A landscape with many valleys, sampled at points; each row gives a point and its height.
A ball rolls from a point to the lowest of its 4 nearest points, and stops where none of them is lower. Distance is the straight distance between rows; heights are no part of it.
(362): [ 35  -3 -48   9  17 -85 -49 -11  32 -56 -31]  height 18.7
(466): [100  14  -9  22 -34  13 -21 -17  42  -1   9]  height 9.0
(54): [-79 -27  34 -20  -3  45  54  11 -46  25   2]  height 63.7
(476): [ 49  42  50 -62  37  12  -2 -31  23  25 -33]  height 17.2
(2): [ 48   6   3  -7 -37  41  -5  42 -16  15  36]  height 16.0
(418): [-56 -15  55 -33  44  35  51 -30   1  34 -38]  height 56.4
(387): [-48 -10  50 -54 -11  48  51  39 -44  34  12]  height 59.4
(311): [ 71   9 -26  35 -49  25 -12  22  12  -4  32]  height 13.3
(470): [-86 -39   1  29  26   6  24 -18 -20   4  -6]  height 58.1
(485): [ 35   5  18 -22  26 -49 -34 -40  19 -14 -34]  height 55.6
(549): [-16   4  48 -42  47   0  14 -51   3  20 -43]  height 61.6
(513): [105   9   1  17 -63  40  18   3  33  12  29]  height 11.2
(259): [ -2   0 -54  19  14 -72 -40   1  19 -57 -16]  height 20.9
(562): [ 15  20  42 -42  27 -16  -7 -38  11   8 -29]  height 53.7
(92): [ 86  27  33 -36 -26  57  10  14  18  36   7]  height 14.3
(390): [ 73  29  21 -13  -9  19 -16  -3  21  23   2]  height 14.7
(483): [ 38  14 -49  43 -44   7 -27  37   3 -12  42]  height 17.9
(5): [-34 -43 -11   9  41 -71  -6 -40   3 -31 -43]  height 26.6
(289): [-37  14 -61  37 -17 -29 -22  40 -22 -26  39]  height 36.1
(107): [ 75  14 -32  38 -25 -15 -40   0  41 -27  10]  height 13.2
(394): [ 99  31  27 -17   4   9 -25 -37  51  10 -21]  height 27.8
(118): [ -6   5  37 -53 -20  49  32  46 -32  32  18]  height 42.9
(103): [ 41  21  29 -29 -16  33  -6  13  -1  28   1]  height 31.0
(97): [-80 -19   6  -5 -16  14  34  34 -62  15  34]  height 56.8
(355): [ 98  13  -5  23  -8 -15 -40 -29  51 -19  -9]  height 12.9
(409): [ 63  40  46 -54   6  40   2  -9  18  32 -18]  height 10.8
(443): [ 49  18 -57  43 -21 -21 -42  16  26 -36  14]  height 20.4
(194): [ 72   7 -59  35  -7 -50 -56  -7  56 -54 -14]  height 16.5
(301): [-85 -58  17  14  54  18  24 -32   1  24 -35]  height 59.7
(365): [-16  10 -12  11   0 -37 -23   3 -11 -24   7]  height 64.7
(60): [-37   3 -12   4 -22   0   4  29 -42  -6  34]  height 80.2
(287): [-13  20 -64  36 -17 -39 -35  31   1 -42  26]  height 49.9
(108): [-52 -23 -12  19  27 -51  -3 -22 -11 -29 -12]  height 31.4
(72): [-45 -18  22  -4  32 -21  12 -33 -10   4 -25]  height 49.7
(32): [  7  21  38 -35   9  16  -2 -10 -11  19 -11]  height 7.0
(439): [ 89   0  12 -14 -47  63  27  30  21  29  36]  height 11.8
(294): [-57  -1  -8  12   2 -20  -1   7 -32 -16  13]  height 66.9
(100): [ 24   9   6  -5  16 -35 -34 -25  13 -15 -15]  height 69.1
(187): [  3  17 -33  26 -24  -8 -21  32 -24 -15  33]  height 50.8
(575): [-106  -40  -57   47   29  -50   11   -6   -2  -32   -4]  height 14.4
(110): [-42   2  49 -42  12  29  37 -10 -24  30 -13]  height 50.9
(463): [ 27  18  34 -55 -17  51  20  40 -18  37  13]  height 30.6
(219): [-62 -42  44 -15  68  16  37 -51  11  35 -54]  height 57.8
(309): [-13  11  30 -28 -14  21   7  19 -32  19  15]  height 62.4
(328): [-104  -31  -16   27   -3    6   34   18  -52    2   27]  height 36.9
(76): [ 44  15 -84  65 -57  -8 -16  41  30 -32  43]  height 30.8
(585): [-99  -2 -60  42 -10 -28   9  30 -34 -24  32]  height 5.4
(221): [-88 -63 -33  41  48 -44  13 -28  -1 -23 -29]  height 13.4
(96): [-82 -32  51 -19  33  51  60 -17 -13  43 -33]  height 57.5

For each start below, name the point where the ball stops.
(301): (221)
(97): (585)
(439): (466)
(60): (466)
(259): (466)
(287): (466)
(470): (585)
(294): (221)
(365): (221)
